Each row is a point on a tangle of strands that fork and nearly touch. The rows are in no order.
In the rows, zero is written as 128.
Points whose rows are less than 128 apart are linked; no others are. Some points are linked to none.
<924>: [99,162,138,87,73,126,174,164,136,91,138,94,151,154,100,107,198,138,153,129,154,143,146,147,157,105,149,150,164,172,108,130,148,115,161,112,121]
<907>: [165,112,132,140,172,128,99,118,153,126,146,144,164,105,152,157,126,130,118,164,145,125,132,115,93,150,101,113,151,137,93,151,132,141,166,86,145]
<1495>: [114,133,128,159,91,133,124,73,112,165,128,102,72,160,121,112,76,118,137,83,79,135,131,110,151,98,140,138,89,112,167,66,151,127,63,124,95]
<876>: [118,141,154,85,170,128,160,167,149,74,120,154,166,122,129,140,162,155,132,127,158,98,115,119,135,150,148,89,172,170,96,155,114,122,163,119,123]
<1430>: [133,101,128,127,136,155,121,158,72,120,114,115,137,108,201,214,132,156,117,183,65,118,155,131,128,116,146,91,120,112,34,150,125,167,117,112,160]
<19>: [73,190,147,64,106,117,164,190,115,105,105,115,101,135,88,105,158,153,170,85,172,110,129,136,124,122,158,126,142,178,158,145,120,87,156,126,115]
<489>: [161,128,108,108,139,105,95,119,166,104,122,155,167,76,156,119,135,99,108,143,197,136,65,112,82,144,119,158,145,112,172,118,161,131,148,124,163]
<758>: [150,119,132,139,141,135,80,133,82,186,108,119,75,113,163,187,106,127,134,164,101,105,145,112,107,119,129,141,113,117,89,150,117,136,147,83,140]
<1351>: [96,146,126,73,187,117,129,152,130,118,94,159,119,78,113,150,131,132,120,99,205,109,90,129,86,166,114,126,161,173,189,181,103,87,144,148,126]
<1477>: [126,119,117,168,74,146,178,125,135,113,162,100,173,171,113,120,155,132,131,155,70,163,177,157,194,96,127,147,106,124,80,122,127,159,114,148,123]
<738>: [118,108,87,175,106,112,127,123,106,132,94,137,134,114,172,132,136,122,116,122,80,142,113,135,139,113,127,130,95,96,160,118,132,163,57,185,146]
<770>: [121,167,125,99,132,96,106,204,89,134,71,149,85,118,131,124,165,107,126,105,175,97,92,136,123,135,159,140,120,120,157,153,87,125,144,146,165]
<152>: [106,119,100,159,132,117,160,92,169,101,137,153,162,139,109,94,95,144,125,78,112,141,112,131,145,145,104,97,113,133,175,103,136,126,70,184,98]
<1143>: [96,135,113,107,160,130,152,105,157,111,135,134,172,58,92,141,162,101,103,122,238,162,100,162,128,164,75,187,175,159,192,213,130,77,145,150,138]
<1101>: [138,114,109,170,107,131,119,61,160,161,185,86,150,132,135,105,117,138,131,156,128,163,155,135,99,130,89,159,151,130,130,124,171,135,135,94,122]
<374>: [136,127,115,113,109,118,102,139,115,124,129,106,148,91,183,162,161,131,135,178,160,135,124,120,74,113,132,156,153,129,101,125,167,154,168,87,176]
<160>: [100,100,104,150,133,115,84,45,94,197,123,84,73,91,144,152,82,128,121,110,121,137,129,132,83,133,102,139,140,131,176,121,153,87,102,92,96]
<1579>: [106,107,118,108,169,129,158,116,155,82,137,128,199,90,130,168,164,154,111,146,165,142,122,140,115,152,88,107,188,183,112,187,142,115,140,125,125]
<587>: [171,159,176,141,108,175,137,129,130,123,157,133,93,188,70,110,76,124,155,117,96,116,166,96,154,97,163,112,79,116,90,81,107,131,127,113,100]
<1653>: [110,95,129,123,215,127,129,136,115,138,103,181,115,110,129,180,89,145,116,108,94,99,134,123,146,164,117,73,134,153,123,195,83,127,98,163,98]
<242>: [87,149,127,124,133,128,156,161,107,149,118,112,98,146,88,149,135,146,150,120,127,108,157,152,138,129,124,113,140,173,114,185,109,97,142,136,95]
<548>: [100,138,127,123,133,134,129,181,60,172,94,104,74,138,118,182,146,140,144,143,108,107,162,147,140,118,135,125,127,152,102,199,88,117,132,130,123]
<139>: [146,143,105,122,119,106,62,100,143,160,117,120,105,88,131,88,122,82,107,123,211,139,78,134,97,157,107,198,156,87,208,116,140,97,165,114,156]
<1064>: [87,130,84,136,101,118,138,125,115,133,119,92,158,95,138,141,183,137,126,140,163,163,121,173,117,131,92,181,156,152,172,188,149,115,112,153,143]
<112>: [189,114,181,132,186,160,110,135,158,120,158,176,127,143,124,149,74,131,122,142,107,88,142,96,128,144,135,66,107,112,62,121,101,141,155,83,120]
<1545>: [152,88,125,160,173,138,109,80,158,143,159,133,152,116,161,168,97,139,110,159,110,132,142,122,90,148,90,95,145,141,79,148,135,140,133,87,124]
<904>: [154,139,123,114,124,102,91,161,145,148,106,148,143,116,113,79,190,57,106,152,215,140,92,152,149,146,119,195,134,90,162,141,107,134,184,126,183]
<623>: [114,115,123,121,103,142,102,91,52,191,102,71,51,123,162,183,89,121,132,132,71,123,144,109,103,87,153,140,103,117,128,104,153,123,91,87,110]
<1353>: [116,130,136,117,131,125,130,192,79,105,74,151,91,136,149,146,132,135,129,113,91,89,113,121,152,119,175,92,93,108,118,137,88,153,87,176,137]
<1367>: [184,115,122,160,169,108,55,131,148,178,110,164,112,127,122,111,118,74,91,142,164,115,96,126,129,172,94,167,122,72,163,130,69,118,181,131,152]
<1062>: [119,115,96,113,110,113,92,131,71,154,103,83,106,69,197,189,133,143,126,174,136,136,129,129,53,120,121,149,152,135,122,142,173,148,137,90,164]
<1538>: [125,140,132,108,152,105,112,111,144,133,128,136,104,114,114,120,89,144,137,106,169,111,109,110,83,149,123,109,147,153,165,126,132,95,142,109,105]
<909>: [134,153,142,124,135,114,124,102,191,129,159,148,132,149,66,56,107,113,128,103,193,133,113,136,124,164,110,142,145,132,181,113,130,91,179,125,109]
<987>: [165,145,179,152,91,189,131,131,101,146,139,128,85,180,92,124,77,115,148,131,64,114,158,105,180,83,164,128,44,97,89,94,100,142,106,124,109]
<1428>: [88,106,126,105,196,130,150,139,123,97,116,162,139,108,134,165,110,165,126,103,102,106,123,122,137,159,126,54,149,165,114,170,103,133,85,176,108]
<497>: [175,108,158,122,97,109,149,164,141,69,131,161,176,151,154,84,180,116,122,164,114,133,115,137,170,105,167,130,100,87,84,55,136,175,137,148,164]
<547>: [106,141,136,117,103,163,164,99,149,97,192,80,141,175,113,141,100,178,146,132,99,159,171,112,110,108,134,88,141,162,69,123,154,128,120,94,85]
<837>: [123,140,136,124,113,105,150,150,159,126,134,145,155,156,65,33,190,68,113,117,186,154,126,170,196,129,116,178,135,129,169,116,120,120,167,143,142]
<527>: [182,102,113,144,198,118,69,127,135,153,111,167,142,86,152,177,110,110,108,156,148,118,102,112,95,161,96,130,137,117,123,166,94,135,165,108,149]
<673>: [185,128,159,135,132,122,132,169,143,136,139,156,139,173,98,81,177,89,120,159,141,125,141,145,178,123,133,157,106,101,87,110,93,131,200,107,136]
<791>: [162,113,157,122,206,129,107,151,143,109,125,199,111,125,129,154,87,141,117,119,121,78,110,91,122,163,144,58,124,129,103,126,88,131,137,125,117]
<681>: [90,147,125,115,145,102,157,171,138,102,100,144,149,122,89,112,187,116,122,103,166,128,118,161,168,147,110,139,153,158,164,178,101,104,140,162,130]
<980>: [65,157,108,81,74,122,157,135,113,99,124,93,115,125,145,124,145,164,155,99,130,143,131,125,89,96,147,124,137,153,175,111,164,116,97,146,116]
<1469>: [99,126,121,79,184,116,143,125,150,82,116,163,157,73,136,147,115,154,115,105,184,113,89,115,77,162,115,91,168,179,162,170,130,100,130,147,119]
<74>: [127,125,118,159,142,130,135,69,184,149,181,102,146,131,95,97,116,143,133,129,161,154,150,141,112,150,84,148,166,157,135,143,160,106,160,96,100]
<1010>: [157,146,160,135,102,151,89,163,77,164,100,134,53,152,124,142,108,114,139,130,92,89,123,99,134,95,182,136,75,100,106,106,95,136,126,117,142]
<1252>: [165,143,155,124,122,124,115,125,157,129,165,136,113,158,107,93,116,128,146,141,158,118,143,107,107,128,136,133,135,130,110,95,145,122,176,87,119]
<75>: [151,134,112,129,159,101,95,147,148,123,92,182,124,118,119,86,122,70,90,99,176,135,69,121,136,167,115,144,119,82,204,121,82,127,122,175,151]
<175>: [150,104,140,166,151,132,163,126,159,124,148,130,185,148,90,124,180,123,126,171,114,133,170,156,183,139,87,129,156,158,64,171,118,122,177,96,114]
<451>: [110,156,134,132,90,152,109,93,113,181,150,74,61,150,111,127,89,145,160,117,115,134,160,125,98,109,134,158,140,139,136,112,152,107,135,84,107]
<870>: [164,95,158,107,149,134,147,136,168,48,155,150,220,101,171,121,167,156,108,163,128,138,110,127,129,133,149,79,152,117,54,79,154,166,154,118,163]
<1500>: [154,89,129,135,151,157,96,142,85,165,112,123,105,103,183,213,101,133,123,171,73,108,151,110,113,122,134,105,108,115,39,158,118,154,129,89,152]
<355>: [131,138,170,115,160,151,154,207,103,102,91,166,113,142,120,148,128,146,136,107,84,75,130,120,178,128,176,70,101,122,82,141,70,147,109,174,135]
<930>: [136,120,126,160,92,127,177,135,136,124,147,108,176,174,94,88,197,107,131,157,103,162,172,161,201,100,112,173,126,128,95,122,126,144,145,129,130]
<1162>: [87,123,134,113,154,169,158,137,118,119,140,124,106,149,112,171,72,162,138,107,66,108,162,113,136,122,135,54,123,153,92,154,117,115,71,132,75]
<1311>: [115,124,121,145,185,124,143,106,158,141,146,137,156,123,77,137,147,130,123,123,170,136,141,157,143,170,67,134,170,180,131,201,109,96,158,129,104]
<918>: [87,158,126,89,93,129,158,117,145,81,143,111,137,137,131,107,123,165,149,99,139,137,126,125,97,112,145,107,150,155,160,91,167,120,110,139,98]
<350>: [171,123,138,154,116,133,86,57,141,172,162,109,92,145,136,118,73,116,129,130,108,133,138,96,105,115,125,138,117,106,123,61,160,124,131,66,114]
<617>: [112,151,128,98,62,106,99,106,120,144,141,78,91,109,157,108,135,145,155,120,156,149,123,122,73,100,147,189,145,130,172,92,176,120,151,90,151]
<746>: [133,130,141,135,141,135,122,153,89,143,93,144,66,145,134,157,94,121,137,100,88,81,120,101,147,114,163,106,79,103,116,117,101,135,83,138,118]
<1640>: [114,140,95,154,147,100,124,148,116,143,90,162,109,132,119,93,134,91,95,80,140,138,86,146,156,151,108,135,111,108,203,147,80,135,90,198,144]
<817>: [94,127,102,117,128,108,119,184,78,134,77,121,132,103,156,177,191,133,126,148,138,134,119,156,132,124,130,143,140,136,134,190,118,136,123,153,160]
<760>: [113,134,93,167,147,112,117,109,144,159,121,141,122,124,97,97,128,102,104,98,150,139,108,156,143,161,80,157,134,123,195,164,106,100,122,167,129]
<1253>: [107,159,142,60,115,147,140,144,130,89,159,99,123,131,135,143,130,173,159,123,155,124,139,102,64,117,159,94,164,181,83,125,158,111,160,77,108]
<1504>: [160,108,133,160,156,133,84,61,128,182,122,130,81,133,132,140,56,109,110,106,95,113,114,94,119,137,118,104,100,93,142,79,133,100,103,85,97]
<1017>: [106,128,145,102,156,158,151,119,131,93,145,128,118,137,127,150,65,168,140,95,84,96,143,97,114,125,151,44,116,147,98,108,128,123,68,134,77]
<1365>: [78,152,123,113,84,137,137,139,65,157,102,96,44,152,113,140,95,136,147,79,90,117,143,119,124,96,166,124,96,129,158,111,124,114,73,145,104]
<727>: [165,109,151,120,166,132,125,136,157,81,149,151,186,103,176,141,128,148,117,165,129,123,117,108,100,140,137,84,153,130,59,111,153,159,151,87,152]
<585>: [176,130,129,130,177,113,110,98,201,123,147,186,157,128,96,76,102,93,107,121,189,134,83,120,120,179,97,132,142,112,189,119,108,106,158,139,115]
<1651>: [195,115,166,171,134,132,125,144,142,144,144,168,126,184,94,73,128,86,121,150,102,122,136,141,189,108,127,147,67,81,90,94,82,151,170,130,130]
<860>: [131,114,117,163,117,142,146,112,141,147,154,99,165,152,116,145,162,140,130,177,114,153,178,153,149,121,96,148,152,151,68,170,135,135,165,101,124]
<731>: [117,121,117,146,133,132,108,149,72,187,110,97,91,122,149,186,147,134,148,167,122,113,163,145,118,120,119,155,130,138,84,192,107,129,156,107,142]
<1417>: [133,168,157,113,89,136,150,175,111,86,113,133,119,169,111,100,157,136,151,124,118,116,130,124,154,101,180,124,103,116,112,93,119,147,125,151,137]
<1377>: [91,174,125,118,86,131,172,150,129,119,146,87,136,177,67,94,175,136,153,116,150,145,168,165,168,116,129,160,152,173,127,144,135,95,160,121,109]
<218>: [116,142,136,71,121,117,114,165,83,102,80,137,80,114,166,150,98,150,139,102,108,83,99,86,89,109,191,80,114,117,127,71,132,132,89,137,122]
<1453>: [121,150,144,96,135,135,155,129,147,81,142,135,130,143,114,111,99,165,150,95,124,108,135,92,104,126,151,69,136,156,114,94,137,113,112,131,96]
<1054>: [132,167,133,89,130,102,102,202,122,125,81,164,119,115,122,100,187,74,107,124,202,115,83,135,136,150,136,167,136,114,166,156,88,128,168,146,176]
<93>: [114,163,138,146,65,154,126,113,114,169,166,74,91,177,88,109,131,146,162,128,105,153,180,138,133,94,136,186,127,137,126,116,141,119,155,105,116]
<815>: [112,115,130,134,92,167,121,68,87,162,124,83,72,138,148,162,70,122,135,113,49,134,145,96,135,79,155,122,86,113,127,84,155,127,59,105,100]
<663>: [128,128,152,131,120,179,171,101,162,99,193,114,144,182,88,120,89,160,150,124,85,138,173,109,138,117,135,78,117,150,63,113,143,138,119,107,75]
<540>: [163,120,102,120,153,103,68,96,154,141,113,151,131,65,156,132,106,90,95,134,202,137,60,106,74,167,104,177,147,96,199,104,132,105,151,117,151]
<989>: [151,92,126,145,152,104,167,146,162,71,128,177,217,120,139,98,172,124,100,136,110,141,106,147,197,148,113,102,123,105,120,121,118,164,109,186,141]
<1611>: [173,117,138,190,140,134,105,136,128,180,126,158,115,169,114,92,117,86,111,147,108,119,138,143,171,127,112,158,68,67,109,124,73,146,153,135,148]
<1328>: [115,130,99,114,81,95,114,114,128,109,110,124,149,85,169,105,141,122,125,114,147,145,88,122,89,118,142,152,132,113,193,85,167,140,94,154,154]
<592>: [118,124,101,170,182,122,128,101,145,165,134,146,129,123,93,125,127,116,113,113,144,132,131,151,139,171,78,136,149,151,173,195,94,101,126,155,107]
<155>: [139,105,142,106,211,127,104,143,122,138,99,187,87,106,144,166,69,132,114,96,107,79,107,94,120,156,129,60,121,141,131,132,83,122,102,145,103]
<733>: [151,125,116,132,184,128,90,104,161,154,147,135,147,77,111,145,131,91,109,150,216,137,106,140,102,182,73,183,173,141,159,188,111,86,187,101,143]
<505>: [81,175,124,83,73,117,144,143,92,124,106,103,66,143,125,109,109,150,159,66,111,121,129,114,97,95,171,123,116,138,174,79,140,110,88,142,109]
<109>: [137,99,129,171,153,170,119,83,106,178,117,135,78,140,138,168,46,99,119,104,48,101,147,106,170,123,112,99,68,92,119,139,121,125,57,126,92]
<1449>: [112,160,137,101,79,121,116,141,128,138,141,91,105,130,126,106,158,144,156,125,172,135,133,137,97,119,141,173,154,146,155,128,165,107,168,96,138]
<600>: [103,125,123,121,115,129,94,67,114,177,134,78,62,108,139,145,91,143,144,108,144,131,136,120,67,127,121,146,149,142,161,106,165,94,132,90,100]
<689>: [89,113,91,94,90,107,121,105,104,113,100,98,133,63,184,151,144,141,127,121,172,149,97,136,64,125,116,151,149,136,196,134,177,130,96,147,148]
<1531>: [138,169,157,117,74,137,117,175,80,130,105,121,76,167,115,122,132,121,152,116,112,111,132,106,131,90,192,136,82,109,109,85,113,143,129,129,143]
<963>: [152,148,155,177,85,152,108,107,127,189,165,103,91,189,80,89,114,112,148,143,109,136,173,137,159,100,134,181,105,103,104,111,125,126,170,100,126]
<322>: [112,151,132,71,167,107,110,191,97,127,72,158,85,90,135,156,134,137,134,106,171,95,97,129,91,145,150,111,145,152,152,169,95,106,147,138,139]
<1140>: [142,125,120,134,101,111,118,141,152,152,133,134,154,141,96,49,192,72,114,149,181,158,115,167,169,128,115,204,125,104,156,123,132,140,170,122,166]
<485>: [84,125,95,129,121,114,169,115,144,111,124,110,186,85,103,133,191,112,113,131,192,166,117,177,142,147,80,184,182,158,181,197,144,98,124,153,138]
<1168>: [74,143,126,123,117,163,170,153,97,136,148,94,95,164,96,164,104,162,160,127,82,128,180,145,145,111,139,101,126,169,93,170,118,113,108,143,77]
<361>: [143,120,132,144,129,129,72,89,83,195,99,119,56,116,158,166,86,100,120,121,84,106,111,91,120,112,148,125,89,92,135,82,128,117,99,81,128]
<1015>: [146,104,139,143,172,120,162,110,184,112,149,146,209,122,81,124,185,116,106,149,164,146,141,146,164,164,73,146,177,173,103,179,119,112,177,106,123]
<373>: [123,117,132,96,101,128,166,137,154,54,145,113,214,120,163,121,186,160,124,154,119,150,127,132,130,117,148,107,166,136,72,99,171,159,138,125,153]
<706>: [69,104,100,79,166,121,161,104,125,101,117,120,163,73,152,157,109,170,123,107,149,140,111,122,72,144,107,77,165,176,153,162,146,109,99,164,102]
<1117>: [141,96,112,176,132,148,127,79,144,155,172,96,157,137,134,149,117,142,125,163,102,147,163,141,113,126,93,124,141,136,84,153,147,145,131,91,119]
<1055>: [148,139,136,122,60,130,132,144,117,108,143,95,150,150,160,133,161,148,144,170,97,148,154,116,131,86,163,149,118,112,91,75,155,171,142,118,154]
<1289>: [118,169,150,55,103,125,129,175,112,90,121,103,113,115,146,146,154,164,157,138,166,104,126,105,75,116,170,121,154,161,103,116,157,124,169,85,131]
<1644>: [83,172,109,126,52,118,138,105,125,149,150,84,100,146,100,71,134,133,146,90,138,162,140,164,124,103,130,185,133,135,193,100,159,117,122,142,136]
<1147>: [165,145,158,119,142,123,118,154,149,133,134,143,135,150,109,100,151,117,133,147,162,113,132,121,140,135,136,136,131,126,102,119,124,130,183,95,135]
<487>: [138,129,128,119,89,129,128,146,117,115,135,97,139,132,160,150,164,151,141,170,122,131,145,124,104,109,143,143,140,128,86,121,156,152,157,95,156]
<127>: [105,110,114,106,149,129,123,92,123,128,140,96,123,99,161,166,99,160,127,139,149,144,132,112,49,132,112,99,164,172,114,145,165,114,130,88,114]
<1573>: [139,112,118,89,119,105,135,121,173,70,131,142,218,73,164,111,173,111,113,150,198,150,85,129,107,136,132,154,157,129,156,103,176,145,138,131,180]
<1184>: [177,101,149,166,112,159,109,126,109,138,117,136,120,131,178,157,103,107,120,163,60,112,138,101,148,99,155,126,65,63,67,100,121,172,108,117,154]
<1650>: [164,126,158,117,73,146,145,160,116,72,141,129,163,149,158,123,150,152,140,168,80,140,149,118,153,86,189,119,94,85,61,62,140,178,121,140,154]
<1470>: [127,143,142,148,157,141,133,97,153,156,159,132,91,162,71,117,60,138,147,99,121,105,152,112,127,145,123,92,127,151,121,132,122,96,132,111,69]
<812>: [75,98,91,79,139,107,138,118,92,95,88,106,144,55,187,169,120,163,119,120,143,139,97,121,57,130,122,94,159,158,168,133,165,123,83,161,131]
<567>: [155,118,135,135,181,111,129,108,189,107,149,178,170,121,113,103,105,123,110,119,148,120,105,115,130,169,101,102,140,125,152,126,113,120,137,142,107]
<116>: [178,131,127,122,145,103,101,150,159,119,110,185,134,145,124,59,134,70,88,120,158,123,74,119,156,148,123,125,100,63,174,99,85,145,143,158,155]
<296>: [120,141,142,85,69,111,175,160,150,66,135,109,185,140,134,100,211,137,136,156,139,156,131,139,158,103,154,154,162,144,98,101,161,144,155,115,145]
<1012>: [182,129,118,133,172,106,59,144,131,162,105,159,117,102,142,135,127,86,113,148,166,107,98,122,105,159,109,154,132,103,140,142,89,118,186,105,164]
<782>: [87,127,118,126,119,142,140,137,71,152,86,123,54,141,128,151,72,126,140,83,63,104,131,112,150,104,163,100,78,119,151,118,121,115,45,161,97]
<677>: [135,98,113,147,121,110,151,119,142,66,123,146,198,114,172,114,145,144,106,141,92,140,111,137,156,130,135,95,119,97,121,93,140,167,78,186,146]
<1467>: [119,151,133,153,67,159,181,131,129,106,165,108,138,193,97,94,138,141,145,126,71,160,172,139,186,83,152,139,93,123,105,85,132,156,101,156,116]
<902>: [192,125,194,145,157,173,130,148,139,106,154,159,121,158,122,137,95,122,134,149,87,94,156,98,160,121,156,76,83,101,43,116,98,151,130,108,122]
<910>: [119,142,109,151,102,110,117,90,131,143,127,129,86,145,117,87,88,117,127,73,120,134,108,118,119,125,128,132,107,107,199,74,139,109,92,140,107]
<300>: [135,139,107,119,58,106,106,101,139,123,129,103,135,109,169,103,142,130,132,128,152,152,111,118,82,103,142,180,139,116,181,72,190,148,131,109,158]
<230>: [149,139,160,153,130,146,130,105,144,143,150,138,82,171,89,115,68,123,140,109,91,108,145,100,134,124,143,91,101,122,106,94,123,112,120,104,88]
<1156>: [126,91,121,151,176,132,108,75,130,174,124,143,78,122,127,156,49,112,115,94,70,105,129,101,129,142,108,77,105,120,144,126,124,105,72,119,84]
<313>: [121,134,114,156,127,101,161,134,149,101,123,159,150,150,105,76,122,120,118,92,109,127,119,141,176,138,122,101,106,122,159,111,114,131,89,180,117]
<1236>: [196,124,139,105,128,97,101,156,162,107,130,182,161,130,139,61,149,78,107,149,175,132,82,119,144,130,139,151,104,82,144,70,125,161,176,136,169]
<993>: [104,96,123,126,192,122,160,123,145,73,125,167,190,94,144,161,131,164,107,112,106,124,103,134,140,162,113,68,159,153,119,165,115,142,93,190,121]
<1320>: [81,131,104,139,100,148,166,72,144,124,155,89,118,157,107,119,77,161,146,89,77,149,159,127,122,109,109,99,122,146,147,101,158,118,69,138,69]
<1228>: [87,116,115,110,128,124,144,196,73,100,80,116,150,95,174,190,193,162,121,162,109,120,125,151,141,125,153,107,150,139,96,169,111,150,119,161,161]
<1267>: [114,112,99,118,110,101,151,160,116,78,88,137,195,85,168,137,201,128,114,145,137,145,93,153,147,131,139,136,143,115,137,143,138,164,105,182,178]
<906>: [122,134,127,88,84,110,147,131,164,88,150,123,193,113,141,89,188,123,136,142,181,150,110,137,118,115,137,160,149,140,148,100,181,144,147,116,159]
<1506>: [113,93,84,178,136,122,108,69,114,187,125,110,113,103,135,152,97,128,118,130,112,136,138,137,112,135,77,140,133,123,165,157,140,123,92,135,114]
<184>: [117,132,110,134,123,112,72,92,125,177,125,106,89,89,122,113,118,103,123,113,190,138,106,146,92,156,97,186,155,113,201,150,138,83,151,122,146]
<1100>: [116,149,129,137,112,127,141,79,175,148,187,106,137,148,70,53,119,123,144,106,178,154,151,149,120,143,101,160,156,147,165,116,158,93,169,106,104]
<1605>: [138,102,96,143,131,122,69,88,97,180,116,89,100,74,182,184,110,129,123,166,146,143,125,130,53,130,102,165,151,127,132,143,161,124,145,78,149]
<655>: [80,146,134,80,117,157,164,123,126,95,173,77,130,138,135,156,108,191,156,130,117,147,163,110,67,115,134,80,169,183,76,133,154,111,127,85,87]
<1120>: [123,96,133,169,133,178,141,100,118,160,144,105,106,154,129,166,65,131,124,137,37,124,177,123,168,110,115,105,81,115,78,159,125,139,64,129,92]
<1116>: [168,150,153,123,94,128,107,99,140,138,166,114,107,159,116,90,103,129,150,130,125,128,132,88,92,103,147,145,120,120,123,53,163,135,154,80,127]
<1330>: [169,128,162,180,80,172,116,97,107,170,152,109,92,181,109,122,98,111,143,148,69,139,174,123,155,83,139,165,65,91,88,97,118,153,128,113,130]
<1066>: [123,136,114,126,119,109,109,192,86,140,79,137,116,124,152,149,178,110,123,147,129,113,119,140,142,121,142,160,117,112,131,157,101,142,134,156,166]
<1558>: [147,102,138,172,155,132,134,150,120,125,115,164,146,138,141,136,131,124,118,133,80,112,133,137,184,134,116,110,87,99,106,146,80,158,99,163,137]
<569>: [135,117,138,138,117,109,187,148,160,100,134,136,181,168,62,59,200,86,121,126,142,153,144,166,217,120,117,162,138,140,113,120,119,125,168,127,123]
<970>: [130,117,132,116,134,139,118,194,68,107,96,124,137,108,192,196,172,158,131,178,80,112,130,138,146,114,164,106,129,118,42,159,115,170,131,139,175]
<1359>: [98,98,88,168,123,110,118,104,91,167,96,115,101,112,159,148,104,124,117,113,82,132,121,131,132,120,113,131,102,108,157,130,130,134,51,161,116]
<976>: [117,103,101,139,118,103,134,142,117,91,95,147,174,102,173,128,156,136,112,124,100,125,90,135,144,134,139,109,114,93,148,114,136,168,66,195,160]
<1229>: [82,124,86,122,101,97,115,127,97,139,96,98,127,67,155,145,163,117,121,125,173,152,97,162,86,126,105,175,144,129,206,171,149,117,101,166,160]
<1283>: [184,111,139,126,126,108,124,162,141,91,116,167,181,136,154,96,175,97,114,154,141,123,100,126,153,123,147,139,105,75,102,88,121,173,159,146,179]
<403>: [130,132,121,104,149,117,119,125,162,123,132,141,152,80,103,125,161,89,111,133,231,135,88,149,116,172,95,181,167,140,177,176,115,88,179,124,147]
<499>: [75,167,112,144,66,147,154,133,106,158,153,66,104,170,84,120,152,150,162,120,112,165,184,166,145,98,126,166,132,156,130,146,132,112,140,126,108]
<921>: [156,132,121,185,141,116,88,127,126,188,116,150,115,161,94,77,129,74,99,136,142,125,121,154,160,144,101,172,97,72,151,137,79,127,155,135,156]
<190>: [82,127,108,147,125,125,162,94,142,123,139,128,117,149,97,120,67,154,140,67,84,128,138,119,131,123,118,73,111,149,169,110,141,109,54,163,77]
<488>: [132,99,131,170,158,151,145,126,122,135,127,142,139,131,146,164,103,136,121,136,67,118,151,138,163,126,117,100,98,113,92,159,111,152,84,149,117]
<1060>: [125,148,133,130,117,121,156,175,124,109,123,150,125,161,109,96,163,121,135,108,114,123,128,139,168,129,144,123,107,127,133,122,104,134,127,170,131]
<1277>: [143,96,130,124,196,124,151,96,192,67,149,177,207,98,124,124,115,155,108,113,140,130,107,122,127,169,100,65,163,155,121,135,120,130,118,152,116]
<293>: [156,117,182,155,150,197,162,120,151,107,174,125,138,172,100,151,80,146,136,144,59,117,179,111,168,115,136,69,99,121,30,132,114,142,114,103,93]

A fork is a point with three links, a tip a point with one. Leave the first point through the second and follow the links. Name the first fork or tip that comes.
<112>; <791>: <1117>
<1611>; <1651>: <1504>
<548>; <242>: <746>
<296>; <906>: <184>
<1101>; <74>: <1289>
<184>; <139>: <296>
<1504>; <350>: <907>

Follow the links from the first point to the second, and from the first to the third. Name the last point that the two ways share.
<1467>; <970>; <300>: <770>
<489>; <230>; <921>: <296>
<1320>; <355>; <505>: <746>
<987>; <1367>; <760>: <907>
<300>; <733>; <1168>: <689>
<93>; <139>; <1545>: <296>
<1611>; <1236>; <1100>: <1117>
<1156>; <909>; <296>: <907>
<1469>; <918>; <1467>: <770>
<1428>; <1012>; <1640>: <1117>

A fork is a point with three links. Follow the links from the first point to the second and name the forks in between, in order.
<373>; <1100>: <907> > <1117>
<1064>; <904>: <689> > <770>
<1365>; <1060>: <746>
<569>; <812>: <770>
<1311>; <139>: <1117> > <907> > <296>
<906>; <1611>: <296> > <907>
